A landscape with many valleys, sampled at points; each row gives a point and its height.
From any point a ball takes the steepest step (drop divided by distance) to one of its 2 nearest points. It stops when none of these is lower. Distance is the straight distance between rows; heights are no part of it.
z427 h=837: [156 130 120 119 101 157 146 146 126 167 118 126 133  75 103 109 183  52
 148 182 100  93 144 124 156 171 108 116  99  86  80 135 153  94 140 102
  83 109 153  92 107 148 115 148 179 150 120 153 177 111 105 139 121  95
 139 108 123 138 148 126 150 121  95  81 114 117 174 105 160 185 129 143
 157 153 129 110 112 112]
z791 h=390: [165 162 127 105 145 121 121  81 136 162 119  99 144  51 166  97 111 118
 164 171 113 142 163 138 160 107 114  79 141 168 146  87 120 148 120 246
 134 123 169 143 147 107  95 132 163 111  87 150 108 159 121 154 118 133
  80 124 134 116 135 116 153 120  81 144 138 143 104 108 131 139 169 153
 120 155 130 115 145 124]
z381 h=216: [102 150 131 136 154  98 109 106 140 136 117 132 144 118 166  91 114 136
 141  99 159 130 125  95 125 118 153  92 194 187 159 127 111 164  92 216
 142 132  90 109 142 143 138 126 109 131 142  99 126 160 121 108 133 158
 129 142 136 113 119 172  81 129 110 155 130 116 161 133 110 120 156 152
  88  97 148 105 165  78]
z572 h=511: [136  91 135 166 138 192 126 132 121 115  78 110  99 167  96 161 118 164
 101  87 116 115  93 142  87 135 128 172  98 114  75 127 129 125 154  36
 130 152 163 116 175 144 163 135  80  99 200 139 147  86 137 109 125 152
 169 154 135 116  80 162 132 106 191 100 149 113 140 131  96 170 106  93
 141 105 118 116 154 135]
z61 h=546: [144 107 130 145  87 160 122 161 146 170 107 117 116 139 163 134 128 112
 126 199  61 157 163 143 129  88 104 128 121  64 107 115 183 132 136 110
 106  90  92 126 154 113 125 110 151 127 159 112 107 195  81 152 134 117
 110 123 111 137 182 149 157  72  92  81 125 154 120 137 126 121 129 108
 150 168  96 179 120 106]
z552 h=241: [ 81 150 142 154  86 150 139 160 126 150 159 127 174 163 127 150 124  94
 110 135 114  78 100 109 159 173 104 121 104  56 101 166 132 131 144  40
 119 166  50 128 133 145 145 114  91 154 178 125 104 143 103 109 182 107
 195 108 121 155 162 119  83  80 151 142  97 125 149 160 141  80  96 106
 126 127 140 131 128 136]
z779 h=596: [115  81 165 102 166 129 104 150 123 108 102 163 109 157 108  88 169 117
 137  95 165 126  78  91 133 128 139 150 144 122 136  91  84 125 153 112
 167 149 142 121 128 168 111 171  70 109 131 128 143 105 128 147 103 178
 153 168 169 148  72 170 137 150 133 147 141 115 110 131 104 107  63 112
 124 124  94 117 139 120]
z886 h=675: [139  95  97 151 143 133 103 121 104 102  96 104 107 147 136 161  83 161
  80 115 145 163 108 156  83 108 100 165 108 147 133 126 109 122 147 117
 147 123 132 146 152 120 153 133 114  90 147 137 136 131 157 105 114 132
 141 142  99 100  76 133 124 128 184  97 149 151  87 146  99 142 127  82
 148 119 130 156 128 139]
z505 h=464: [138 147 109 102 133 117  95  89 128 124 186 104 157  88 178 134 120 139
 112  81 141 150 140 136 109  91 124  98 162 150 184 153 105 131 136 200
 159 118 154 139 107  96 128 132 136  89  77 122  98 113 138 128 137 157
  76 122 117 150 117 118 106 130 153 147 106 145  78 144 122  78 164 137
 129 160 100  99 118 118]
z828 h=276: [ 83 135 161  99 121  86 131 121 134 133 134 137 152 170 122 129 123 134
 125  87 155  67 103  90 147 119 157 114 162  99 180 156 124 137  97 126
 155 138  92 111  87 126 127 108  91 119 109 110  99 161 123 104 159 134
 147 137 152 140 133 146 109 126 147 154  90 124 149 160 146  95 104 134
 101 119 149 139 138 121]
z62 h=319: [112 104 128 113 106 119 132 157 124 129 187 150 134 149 118 151 113  87
 111 103 120 123  94 106 129 148 109 118  84 111 125 176 121 138 146  42
 134 171 112 138 118 130 138 121 100 155 149 108 116 139 110 123 107 113
 136 114  78 129 144  74  99 133 142 100 116 167 119 162 116  77  70 106
  91 137 126 167  45 186]
z48 h=838: [112 147 125  59 147 114 123 109 109 126 156 151 154 101 141 118 155  60
 158 113 136  92  95  91 178 106 135 100 121 133 155 127 111 121  77 182
 120 159 135 129  90 109  82 112 124 135  31  86 115 141 122 147 131 127
 113 112 125 121 121  99 148 157 109 140 105 147 104 135 183 112 128 130
  97 156 145 126 109 137]
z71 h=556: [151 113 128 142 129 174 150 139 135 132 127 142  86 120  91 125 120 151
 132 153 107 165 158 168 108 135 136 143  72 146  89 151 131 112 106  76
 112 126 150 140 144 129 147 127 180 157 124 165 168  59 158 136  99 100
 107 123 127 163 131  80 146 182 117 160 152 112 172  79 160 126 119 138
 146 118 108 134  94 178]
z846 h=559: [ 98 135 125 149 103 135 116  87 130 123 145 117 167 118 159 118 125 160
 140 113 121 140 155 108 120  96 146 111 221 129 143 134 152 156 129 166
 151  85  87 125 129 127 137 100 151  98 133 139 125 134 127 102 144 127
 126 120 123 116 131 174  82 118 140 166 123 105 183 140 115 146 181 149
 156 117 134  93 195  69]
z975 h=835: [142 182 139 123 132  76 123  92 133 152 117 109 142 102 166 127 114 127
 164 143 133 115 140 168 146 145 117  72 102 169 157 123 128 119  69 224
 125 141 174 112 105 122 126  86 122 145 111  92  86 159 131 133 137 107
  76 161 110  99 151  82 165 121  97 145 125 160  77 119 120 145 160 187
  90 151 141 141 123 150]
z717 h=538: [ 77 141 169 145 127 120 131 140 127 139 105 102 126 175 113 112 123 143
 164 115 153  98 128 103 141 124 165 137 148 139 128 130 123 154 121 175
 120 109 118  95 138 148 128 127 101 140 129 104 141 157 123 107 117 147
 151 161 159 106 125 167 124 128 129 110 131 110 172 140 122 172 125 149
 106 111 114 118 174 118]
z838 h=382: [114 133 118 171  78  83 172 103 157 106 136 102 152 153 166 191  73 174
  98 101 110 114 134 178 106 117 140 106 130 132 147 134 148 116 108 116
 148 106 106 118  98 115 140 108 126 105 143 108  95 178 110  66 158  97
 123 142 109 133 192  97 115 122 145 155 112 114 106 131 112 121 131 142
 119 116 166 147 142 127]
z702 h=281: [ 92 119 132  88  94  93 129 153 114 146 148 138 168 155 125 128 151  45
 160 115 140  60  67  91 172 176 122  97  96  73 103 144 124  92 119 116
 100 150 125 104 104 147  94 128  84 150  97 106 139 144  91 108 129 122
 186 126 112 139 137 109 124 130 118  84  98 123 127 148 167 130  95 115
  98 145 119 123  73 140]
z87 h=439: [123 105 141 154  93 182 170 168 137 176 126 148  82 146 130 147 142  69
 117 160  88 153 118 157 102 149 115 130  62  74  70 154 143 103 151   4
 129 152 134 109 167 144 170 128 113 141 199 102 152 104 112 108 110 121
 141 110 109 143 155 117 112 119 106  88 120 136 167 105 107 152 114 120
 110  98  96 129  70 134]
z795 h=273: [149  95 135 121 152 132 120 128 111 127  91 122  95 136  94 103 142  74
 159 122 126  96  94 130 147 155 135 148  89 125 114 113 122 107 156 102
 117 148 172 109 120 149 109 154 138 143 104 125 159 114 127 125 111 147
 146 137 123 138 106 122 134 145 110  62 125 137 112 114 122 160 122 113
 153 134  90 133 106 164]
z209 h=167: [105 134 136 153  74 119 176 146 136 142 135 123 146 172 108 157  99 130
  96 118  97  69 123 138 147 157 126 133 108  88 113 166 146 126 125  32
 113 157  85 123 107 128 142 112 111 155 163 128 118 134 110  96 174  91
 186 109 132 152 162 113  96 106 143 152 113 122 155 150 157 104  88 112
 115 108 152 133 136 141]
z46 h=858: [134 179 128 132 135  86 108 121 130 162 124  86 131 129 137 101  94 130
 150 103 130 113 153 135 118 147 131  85 118 200 122 133 120 151 130 237
  89 136 152  92 150 167 140 123 116 168 135  91 117 172 101 105 115 168
 104 155 107  51 127 157 108  91 108 105 149 154 100 137 101 170 150 162
  78 135 118 120 138 104]
z279 h=288: [130 150 108 152 134 127 126 135 159 119  85 141 103  89 111 104 162 149
 158 173 171 145 151 122 147 124 165 154 155 159 129  86 139 144 131 162
 115 118 134 144 122 133  80 154 126 133 125 140 162 129 122 171 107 124
 131 101 190  96 146 146 148 166  83 137 149  94 186  66 123 146 163 164
 132 104 132  89 149 121]
z95 h=552: [147 108 149 115 118 124 120 104 138 106 142 127 143 109 166 143  97 121
 124 153  93 141 160 161 116  99 107 119 144 116 158 134 141 125 115 162
 143  86 136 165 110 109 133 140 173 120 108 152  95 141 140 136 128 107
  84 141 100 155 151 113 135 121 125 125 127 147  83 140 118 118 150 103
 138 160 109 150 116 126]
z798 h=325: [107 147 132 111 141  91 116 123 129 115 174 155 159 161 132 143 117 158
  97  48 171  91  90  87 127  91 171  99 190  96 190 159 113 132 123  96
 176 119  97 103  73 127 140 109 109 105 118 119  93 135 137 102 153 139
 131 135 148 124 123 149  97 135 183 168  93 116 142 149 129  74  99 128
 117 122 161 128 128 130]
z429 h=421: [131 112 118 169  94 160 147 116 136  85 169 146 129 163 126 178  89 160
  94 110  98 152 143 149  86 104 110 157 124  91 103 139 163 136 169  33
 146 130 107 117 155 112 160 115 113  88 199 146 134 119 131 100 144 121
 134 125 108 135 134 149 109  98 184 108 143 126 124 158  93 136 118  60
 130 136 142 159 137 109]
z598 h=881: [114 139 169 110 121 119 136 125 111 173 115  89 133 134 133 101 110  97
 152 133 108 113 150 111 137 134 134 103 113 113 117 124 145 161 137 176
 122 117 146 128 144 134 113 118 130 122 102 110 118 203  95 123 110 148
 105 132 111  96 151 144 143 101 100  76 136 152  95 161 131 169 147 125
 119 158 106 163 147 106]
z537 h=341: [156 123 123 113 162 127 117 119 112 139  73 112  96 112 113 105 137 100
 155 146 137 117 120 129 159 137 139 138 109 147 130  89 111 122 155 167
 119 142 171 128 123 126  85 157 138 125  73 135 156 139 124 144 104 146
 128 131 145 117 110 121 156 148  97  87 137 134  95 101 131 157 153 124
 157 134 101 129 132 155]
z643 h=775: [153 123 128 130  92  65 144 161 125 123 108 129  99 136 118 151  98 132
 106 158 107 104 129 179 168 163 121 128  65 131 138 122 163  93  84 109
  92 153 151 104  78 127 120 126 140 196 115  93 136 111 127 106 134  65
 129 128 103 134 153  51 163 158  94 148 110 148 116 111 140 137 104 158
 124 130 151 150  85 169]
z652 h=381: [111 130 102  92 192  95 119 136 120 103 176 167 125 105 114 107 157 138
  91 103 159 174  96 104 119  99 146 138 162 159 175  95  79 140 155 147
 167 150 126 163 134 105 108 144 118 124 102 109 116 107 164 168 138 167
 102 120 172 133  74 129 123 152 151 153 122 122  92 137 143  35 118 135
 126 115 130 109 107 131]
z735 h=425: [118 127 129 103 173 103 126 127 116  92 196 167 126 104 101 115 135 151
 113 143 148 147 104 111 128 113 147 137 160 171 172 115  82 128 119 146
 145 155 126 161 124  99 110 126 141 161  94 104 116  97 156 156 151 124
 112 116 138 140  88  88 114 152 126 181 104 116 113 117 168  46 129 155
 124 116 155 122 112 185]
z686 h=820: [140 173 135 105 138  90 112 105 112 141 122 129 132 112 138 130 129 103
 165 151 140  93 116 146 176 143 132 109 103 151 152 107 123 114  80 212
 115 162 157 115  94 114  93 107 128 147  64  89 113 143 131 146 122 104
 103 132 117 115 135  71 171 147  87 151 116 150  89 113 153 146 156 157
 111 144 139 131 118 170]
z470 h=734: [124 140 113 182 128 101 143 127 128  87 131 117 115 120 139 172  94 155
 115 155 136 145 122 184 109 118 122 141  85 190 149 110  96 110  96 179
 131 114 136 112 117 117 135 129 145 152 123 102 108 137 158 118 124  92
  92 140 108 103 134  90 148 143 132 147 142 135  85 112 114 142 129 165
 129 134 129 154 104 180]
z42 h=404: [146 139 104 146 114 182 137 123 133 141 115 116  90 143 102 147 166 161
 127 141  97 110 180 139  85 154 146 162  93 129 106 157 152 125 150  94
  79  77 124 124 135 118 132 128 130 148 160 165 163 113 133 163  95 125
 119 105 168 130 152 163 162 111 121 118 161 108 176 100 128 197 129 156
 155 138 112 121 168 103]
z349 h=453: [128 149 106 121  88 182 134 164 128 153 128 117  92 156 111 144 197 157
 127 179  84 113 186 126  65 161 130 153  72  98 130 143 172 132 138 103
  57  62 106 123 141 127 130  99 146 151 151 145 139 136  89 166  93 135
  97 106 162 130 199 165 175  87  90 105 146 127 165 109 104 185 129 178
 151 152 122 151 168  89]
z119 h=432: [127 128 120 159  66 110 160 109 152  96 142 121 155 157 148 187  92 163
 118 132  87 113 152 171  98 118 141 113 148 102 132 150 170 105 101  94
 126  76  81 135 100 111 150 103 140 119 146 143 104 147 121 103 150  78
 120 131 112 142 190 114 122 128 156 168 124  95 132 127 126 127 126 120
 144 132 154 150 142 122]
z144 h=249: [120 111 136 130  92  85 158 139 129 130 153 130 140 161 123 154  85 124
  92 112 109  80 106 131 147 154 113 112  98 104 146 164 140 124 124  51
 127 170  95 139  91 130 132 121 107 159 141 116 110 145 102  93 150  89
 161 108  97 145 163  78 102 125 136 138  98 149 123 155 148  78  75 116
 106 118 161 157  88 170]
z902 h=336: [154 135  99 119 173 114 113 114 110 138  80  88 112  99 135 122 118 134
 125 156 144 160 121 153 126 129 107 140 113 176 146  90  84 119 149 207
 125 139 163 161 153 102 107 139 116 107  75 135 123 139 149 146 106 153
 122 133 128 107 102 115 144 136 121 107 150 142  64 120 134 118 163 128
 146 135 111 133 123 151]
z297 h=473: [135  96 121 159 127 181 138 125 119  94 140 145 103 159  96 167  86 171
  88  78 128 149 107 136  96 126 110 163 101 116  92 136 133 136 157  21
 152 159 159 114 167 125 169 126 110  76 203 157 138 100 141 100 131 140
 144 142 113 118  81 131 114 117 207 112 144 138 122 165  92 132  97  75
 123 110 151 143 129 146]
z917 h=348: [127 107 119 146 163 106 139 134 144 100  90 159 101 105  91  87 168 133
 147 160 166 148 101 126 138 127 160 170 155 156 121  75 109 132 161 121
 136 147 157 154 134 150  95 175 123 145 128 129 156 102 138 153 119 138
 140 132 173 126 103 138 141 177  95 135 141  97 149  81 124 115 141 132
 131  95 106 100 141 127]
z362 h=848: [110 168 129 140 131  86 126  95 126 138 125 103 139 137 142 129  96 134
 139 100 151 107 122 143 124 134 138  93 112 189 139 137 102 141 102 225
 130 140 144 109 125 137 138 103  95 138 101  86 113 170 126 103 121 146
  98 154 106  97 133 124 120 119 133 113 134 158 106 140 112 144 149 167
  80 135 118 132 128 140]
z619 h=514: [158 123  89 131 150 114 106 113 127  81 213 137 151 118 149 147 105 186
 101  85 147 182 144 149 110  79 124 133 185 160 156 112 100 121 151 128
 160 102 114 149 129 101 126 160 178  96 118 170 122  66 162 118 155 131
 104 117 114 151  92 115 100 132 167 179 100 120 112 115 123  71 160 119
 162 115 148  90 120 140]
z772 h=646: [132  85 126 127 168 138  91 130 101 107  79 106 107 157 100 131 123 146
 108  96 151 129  86 113 114 131 110 168 118 129 119 124  93 121 151 113
 146 147 158 138 150 133 142 140  85 102 128 144 140 120 139 127 108 160
 152 155 132 113  59 144 125 129 186  96 140 137  93 140 110 122 120  95
 144 118 107 136 127 161]
z460 h=495: [169 139 109 104 143 112  88 114 121 113 202 123 151 114 167 147 115 171
  92  71 151 165 145 142 119  85 113 111 184 118 174 155 114 119 165 140
 177  95 135 137 115  89 134 156 156  83  94 162 105  81 145 129 146 150
 105 111 114 147  92 121 109 134 183 150 104 138  80 136 112  84 164 102
 157 141 128  95 110 122]
z318 h=508: [ 93 116 148 158 126 155 132 134 126 136  94 100 123 171 104 133 120 154
 128 106 129 110 130 118 121 121 146 173 130 122 108 131 131 154 158 126
 126 114 134 112 143 144 125 139 100 123 150 129 147 122 132 114 118 145
 160 145 161 108 115 177 129 109 148  86 151 110 160 142 114 183 116 112
 142 115  87 112 175 118]
z334 h=485: [123 128 109 159  75 148 142  89 135  84 176 139 172 150 137 170 119 181
 136 113  94 121 163 146 100 112 141 139 180 104 110 149 155 111 125  90
 122  77  79 126 115 105 150  97 149 103 140 179 119 100 139 105 144  96
 128 106 117 143 156 148 106 114 179 177 137  88 170 132 123 143 146 113
 165 131 142 124 171  95]
z240 h=513: [155  89 155  92 131 128 129 137 138  97 177 151 132 127 145 137 101 104
 120 150  87 163 147 147 114 100 104 111 121 119 154 158 139 123 108 109
 131 113 129 163 109 115 149 139 171 147 121 137  89 116 140 136 129 101
  91 133  77 175 152  70 126 136 125 129 115 163  93 149 124  85 118  98
 119 159 135 162  68 168]
z790 h=399: [ 99 131 146 126 179  98 146 147 155  90 110 167 139 104  90  78 175 129
 136 136 183 157  77  86 133 153 147 166 179 149 138  69 108 149 150 138
 157 152 139 189 135 143 110 182 110 120 148 148 137 105 138 150 118 130
 114 108 161 143 123 129 147 191  94 160 167 105 129 115 106  87 101 102
 117  96 127  95 141  94]
z736 h=270: [153 127  79 108 185 127  83 115 103 121  96  88 137 112 141 109 130 144
 110 133 174 173 104 121  98 114  90 155 146 167 143 100  80 126 154 183
 136 133 135 187 163 106 119 131 107  88  96 141 128 125 166 147 113 165
 142 131 122 112  78 130 121 131 166 122 141 130  77 127 144  80 166 121
 142 112 136 130 122 141]
z329 h=756: [138 141 132 158 109  65 155 135 137 115 109 123 107 134 132 170  96 164
 106 151 122 104 131 188 150 139 132 131  77 153 157 117 142  98  77 153
 126 139 143 108  84 119 125 117 128 167 114  95 108 144 139 113 147  73
 107 143 120 119 156  69 165 143 115 153 132 140  92 114 126 141 120 172
 119 128 159 160 107 178]
z426 h=498: [148 131 124 123  86 166 140 174 145 167 110 125 101 130 123 138 171 111
 131 196  71 132 179 144 116 135 112 139  93  80 108 137 188 122 118  99
  71  80 106 116 134 125 114 113 166 145 147 131 141 161  88 165 106 112
  94 113 129 123 192 157 186  88  86  86 137 142 146 113 124 154 119 147
 157 164 109 160 127  93]
z382 h=815: [167 151 125 106 104 135 124 136 127 135 100 124 127  91 113 130 151  94
 157 193 120  95 160 144 168 169 117 121 106 116 115 135 170  99  85 137
  75 120 140 113  86 138 101 134 182 172 107 144 172 115 131 153 108  72
 130 107 130 130 149  98 171 153  91 150 108 120 168  90 166 159 130 153
 148 142 150 121 108 139]
z485 h=707: [130 116  84 194 113 132 147 121 136  92 125 117 111 139 135 177  76 162
  91 125 132 168 126 190  83  93 122 155  92 188 126 109 106 136 122 139
 127 103 120 111 131 125 144 134 154 118 151 110 132 140 155  90 112 118
 111 134 109  95 126 132 138 135 146 115 153 144 108 123 101 162 118 128
 145 121 113 151 130 136]
z564 h=867: [117 112 149  83 131 145 137 121 116 120 157 182 166  91 109  96 169  59
 142 132 141  97 106  50 172 123 108 115 165  88 134 157 119 127 111 114
 143 137 105 131  85 133 116 135 148 141 107 146 105 129 121 147 157 121
 156 103 128 134 105 135 122 127 113 144  86 125 152 162 174 102  99 111
 122 146 131 131 118 111]
z970 h=547: [145  96 140 118 152 153 134 125 124 116 111 129  93 108 100 121 113 133
 127 163 104 158 159 155 135 134 115 153 112 145 104 137 129 121 127 104
 121 134 156 150 135 116 134 148 168 141 111 174 148  98 158 153 113 110
 123 130 119 153 109  95 135 161 114 133 138 138 126 113 147 118 131 102
 156 123 112 133 110 170]
z755 h=901: [ 79 179 152 132 109 106 133 179 122 182 115  59 139 167 140 108 126 110
 161 158 122  93 148 122 157 178 151  80  81  87  95 129 180 153 126 132
  89 125  84 104 143 151 122  78 138 157 136  81 128 215  58 139 153 125
 148 143 125 121 184 126 145  96  98 102 103 139 129 153 129 151 130 160
 119 153 129 152 175 116]
z304 h=254: [141 115  84 161 132 192 118 115 114 104  93 114 126 157 136 167 119 204
  96  94 114 143 128 122  88 124 110 174 130 112  68 119 143 142 149  61
 118 123 122 133 175 133 154  96  79  78 201 159 152  67 162 112 138 145
 183 124 118 109  80 184 137  90 209 123 170  99 152 144 112 188 119  86
 156 109 148 121 175  87]
z75 h=529: [111 122 107 155 115 153 123  86 130  98 142 149 147 114 139 122 148 170
 138 132 113 145 159 120 119  90 142 148 211 107 120 120 149 144 139 123
 140  88  85 145 123 112 118 109 137 105 146 178 126 109 154 138 147 118
 138 105 152 133 119 186  98 117 142 178 149  95 194 133 134 131 152 121
 165 115 120 102 191  72]
z867 h=470: [125 118 135 173 128 179 139 147 132 136  87  91  93 175  92 155 138 146
 111 101 106 106 121 148  90 140 144 176  92 100  89 140 142 128 170  57
 115 124 144 117 158 137 148 137  94 136 183 128 155  98 121 122 109 138
 158 135 158 121 126 177 145 104 150  69 151 106 149 121  98 199 106 112
 144 119  89 118 162 114]
z213 h=342: [123  99 138 101 120 115 119 141 109 124 137 157 133 141  99 102 162  51
 173 108 142  74  62 100 159 162 128 117  99 105 104 126 111 100 131 101
 110 150 161  94 111 164 114 138 125 162 102 101 150  99 121 106 116 138
 173 139 119 150 104 113 107 152 112  75 110 124 136 124 147 149  98 120
 118 133  99 115  79 161]
z984 h=857: [178 100 126 115 137 192 156 148 119 184  67 130 104  80 115 115 172  66
 134 175  87 140 156 128 146 164  80 124  96  87  63 154 152  85 136  77
 111 113 155 115 153 132 151 131 162 119 123 184 157 104 128 159 119 112
 142 113 105 163 139 127 145 127 112  91 127 117 157 101 152 167 127 113
 170 140 135 132 109 110]
z803 h=619: [135  85 154 103 165 154  78 150 110 115  95 161 111 165  94 113 151 135
 114  69 153 125  87  78 140 119 115 150 145  88 117 123  99 136 152  75
 169 160 149 110 137 157 142 152  71  95 145 143 119  99 140 156 115 185
 164 172 149 126  52 166 136 117 189 137 126 126 100 156 112  93  71 111
 122 132 122 123 113 137]
z330 h=279: [126 174 135 124 168  73 100 135 148 145 107 150 125  85 160  65 140 106
 171 126 164 139 122  85 148 138 151  78 169 197 143  96 115 158  95 245
 112 155 115 108 171 147 125 144 105 146 146 107 129 169  81 148 112 172
 111 136 152  93 136 160 109 145  68 144 158 124 142 114 116 140 154 144
  67 101 162 106 155  83]
z758 h=854: [114 114 124  51 157 128 129 137 102 115 161 185 148  81 122  95 186  51
 139 111 146 117  86  49 174 118 133 106 144 119 145 134 101 131 104 127
 144 151 120 128  81 127  94 143 135 145  71 116 120 109 117 154 137 133
 144 110 141 130  92 111 138 163 105 144 104 126 124 138 176  92  82 103
 105 153 134 124 101 118]
z830 h=347: [156 116  87 167 107 170 130 117 128  95 126 125 124 162 160 174 112 192
  98 127 103 169 144 153  66 100  95 162 129  92  93 131 175 117 151  57
 126 106  98 136 182 116 165  80 100  79 189 144 151  93 149 110 137 129
 164 112  89 122 106 180 123  95 201 110 158 109 126 137  91 181 129  64
 153 132 163 165 154  64]
z614 h=868: [141 173 151 103 127 109 119 144 111 170 116  88 113 113 125 100 116 117
 167 141 125 114 183 124 127 158 143  83 101 157 118 102 153 157 135 209
  92 118 175  85 147 162 114 129 146 156 126 103 126 193  85 124 105 147
  84 149 125  43 155 133 142  96  99  86 149 157  91 128 103 191 158 164
  92 134 133 134 149 106]
z224 h=568: [ 84 120 183 126 148 121 127 154 135 122 106 143 111 146 135  77 160 114
 173 110 179 123 102  77 133 130 165 125 164 139 143  93  98 148 131 179
 149 123 115 103 141 162 116 166  74 114 139 112 150 134 118 130  98 166
 145 165 170 138 118 169 139 159 103 143 158 107 143 135 106 147  83 132
 114 117 110 121 174  87]
z377 h=483: [129 125 143 137  89 200 168 149 140 189 129 156  98 127 115 130 173  75
 113 148  95 132 140 144 111 174 118 127  66  65  66 169 136  86 132  26
 116 120 136 123 159 149 180 112 144 147 164 131 167  76 139 121 107 114
 132  93 129 160 170 116 115 120 122 106 134 124 181 100 140 190 128 143
 139 102 113 106  85 114]
z644 h=433: [132 150 113 103 152 118 107  67 135 134 151 110 153  70 167 104 122 123
 135 120 136 146 139 122 127  99 125  89 158 172 168 119  99 144 117 234
 145 136 157 146 130 108 112 122 132 103  78 122 107 137 131 130 132 155
  88 129 134 136 123 132 117 124 111 144 123 143  98 135 132  96 173 149
 107 144 105 108 133 118]
z301 h=204: [ 76 134 166 111  99 114 132 139 130 142 142 118 166 182 117 128 125  90
 153 110 141  69 102  86 158 144 124 134 123  87 121 159 120 140 119 118
 130 141 104 122 109 134 114 116  88 131 122 109 117 169 109 118 135 129
 159 123 128 138 142 133 117 107 133 102  98 133 137 162 147 120 105 112
 113 141 113 145 118 134]
z673 h=594: [176  84 134 128 111 137 111 138 132 127  94 128 115 134 164 146 104 118
 114 185  74 163 158 164 104  74  90 130 144  88 142 130 171 118 120 127
 127  83 130 153 144 104 147 129 148 104 135 139  91 167 124 136 120 112
 107 142  95 147 142 136 147 105 120  82 130 153  83 136 120 111 141  85
 130 159 123 178  96 121]
z47 h=346: [141 129 107 151 133 164 122 123 138 138  84 112  90 108 111 122 154 166
 136 145 133 134 173 128 127 128 152 163 138 145 111 116 144 139 154 137
 102  93 138 135 133 130  90 148 122 134 132 168 170 129 131 163  98 132
 137 101 187 105 136 167 143 129 117 125 160 104 185  87 133 175 139 153
 161 114 106  93 171 116]
z219 h=334: [124 126  80  91 189 100 102 134 117 137 103 134 135 112 145  94 162 135
  95  98 185 187  86 100 108  92 116 146 166 157 165  83  87 142 149 183
 156 149 124 171 155 120 114 145  77  80 100 116 121 117 159 148 116 190
 124 136 160 121  72 162 119 138 156 139 143 122  85 140 130  51 132 132
 123 114 133 114 124  95]
z465 h=447: [109 118 119 126 166 116 129 111 137  85 136 170 142  89 129 100 148 156
 113 140 159 177 125 104 123 104 139 154 205 142 149  91 117 155 141 127
 168 131 110 185 117 118 112 161 140 108 145 170 128 106 162 151 145 121
 118 116 160 129 106 148 113 152 107 171 132 105 152 118 128  71 134 107
 129  97 136 105 149  98]
z261 h=520: [154 117 135 134 107 195 156 136 134 169 116 151  85 115 113 118 149 113
 130 144 106 143 148 155 109 150 117 132  53 106  88 160 135  92 118  40
 118 121 151 129 141 144 156 118 166 149 137 151 169  45 149 122  88 108
 112 108 132 169 142  96 126 160 115 134 151 120 187  80 155 168 121 145
 144 102 104 114  84 149]
z896 h=384: [124  87 150 134 103 158 156 153 133 138 137 151 103 150 111 143 111  90
 118 144 102 149 123 133 115 141 101 143  84 102  97 166 139 125 144  33
 133 156 138 122 139 131 157 139 119 136 170 128 133 119 120 121 113 115
 135 122  87 141 132 104 112 129 118  88 122 153 132 140 112 121 103  90
 112 117 105 152  79 156]
z167 h=502: [150  91 142  81 169 148 113 120 120 113 170 142 115 110 109 103 110 153
 116 126 126 176 157 124 136 113 111 131 150 130 136 136 114 133 146  99
 150 142 140 168 135  90 132 138 178 116 100 174 120  82 169 159 148 129
 121 134 125 178  84  85 109 139 140 148 116 136 120 133 160  59 128  99
 145 125 145 126  96 172]
z734 h=277: [113 144 113 157 133  81 129  83 145 130 110 117 142 114 163 136  93 168
 120  86 152 117 133 132 136 117 152  88 177 194 168 128 115 129  78 196
 157 146  95  97 109 132 145 102 126 112 122 103 104 153 122  80 165 127
 131 128 134 123 127 141  97 133 118 185 106 116 160 120 115 113 161 173
  97  90 170  92 159 107]
z667 h=469: [151 112 143  76 166 133 110 127 125 105 217 140 129 107 118 120 112 133
 112 110 114 154 135 126 132 109 129 114 143 147 164 148 104 125 132 126
 145 132 139 165 109  84 131 132 172 146  85 129 107  93 155 159 140 124
 101 118 110 172 108  69 106 134 147 149 110 154  91 143 152  63 117 123
 139 154 145 126  84 194]
z370 h=331: [129 143 105 173 102  83 158  89 148 125 125  90 151 132 159 177  71 173
 106  72 136 115 135 174 124 127 132  94 135 199 150 130 122 113  89 174
 155 125 121  97 100 132 148 100 132 105 122  99  91 157 128  60 164 117
 114 139 107 126 158 108 105 121 135 166 107 122 110 130 110 132 147 176
 117 107 167 119 145 126]
z569 h=333: [135 179 122 123 159  90 107 109 140 153 109 139 131  72 137  84 147 110
 177 159 166 145 132 111 164 121 155  97 148 184 147  75 109 154 113 244
 125 158 154 121 149 121  90 135 127 121 104 113 125 153  99 152 118 150
 102 125 156  91 132 122 150 146  64 136 147 132 139  96 132 136 181 163
  90 119 140 102 142 132]
z39 h=301: [ 75 152 154 152  83 188 146 172 124 156 144 141 193 155  97 126 173  87
 133 146 127  86  94  98 177 157 110 148 135  45  80 157 123 124 126  72
 100 144  63 130 138 158 153 111 103 145 161 115  97 124 118 133 201 138
 201 130 140 154 154 152 113  77 130 131  94 110 173 158 144 113 108 126
 133 128 120 104 169 103]
z434 h=891: [ 85 167 174 115 120 107 121 144 122 166 147  71 163 157 132  92 108 107
 151 133 106 100 156 102 130 148 152  90 123 112  95 129 152 170 142 176
 102 114 120 125 173 154 138 101 133 154 126  85 117 221  66 124 136 154
 122 147 118 100 158 152 115  82 109  96 127 134 105 173 125 162 143 136
 108 159 120 160 169  99]
z595 h=795: [160 144 131 120 107 107 118 146 121 120 106 121 105 120 112 134 135  91
 153 175 128 107 130 159 152 174 130 134  79 126 124 120 154  96 100 128
  82 144 157 102  75 141 109 136 168 178 107 105 166 115 136 135 108  78
 117 129 100 120 145  73 164 162  90 117 114 140 126  91 138 157 130 155
 141 143 130 134  89 167]
z996 h=482: [129 134  98 138 141 110 116 105 132  89 175 159 162 103 161 127 130 167
 116  96 170 178 130 113 111  80 142 130 218 145 173 105 107 145 133 141
 175 113  85 154 106 110 115 153 156  87 137 156 122  94 155 116 151 124
 106 111 134 129 107 149  93 143 127 189 103 105 145 108 110  68 166 123
 148  95 143  88 142  95]

Two balls start at each pair of points below. Name the first point that both come to, or write never.
z644, z598 | never
z614, z470 | never
z61, z434 | never

For each start below, name the point where the ball stops.
z619 | z279
z846 | z381
z71 | z209
z755 | z686
z75 | z381
z460 | z381
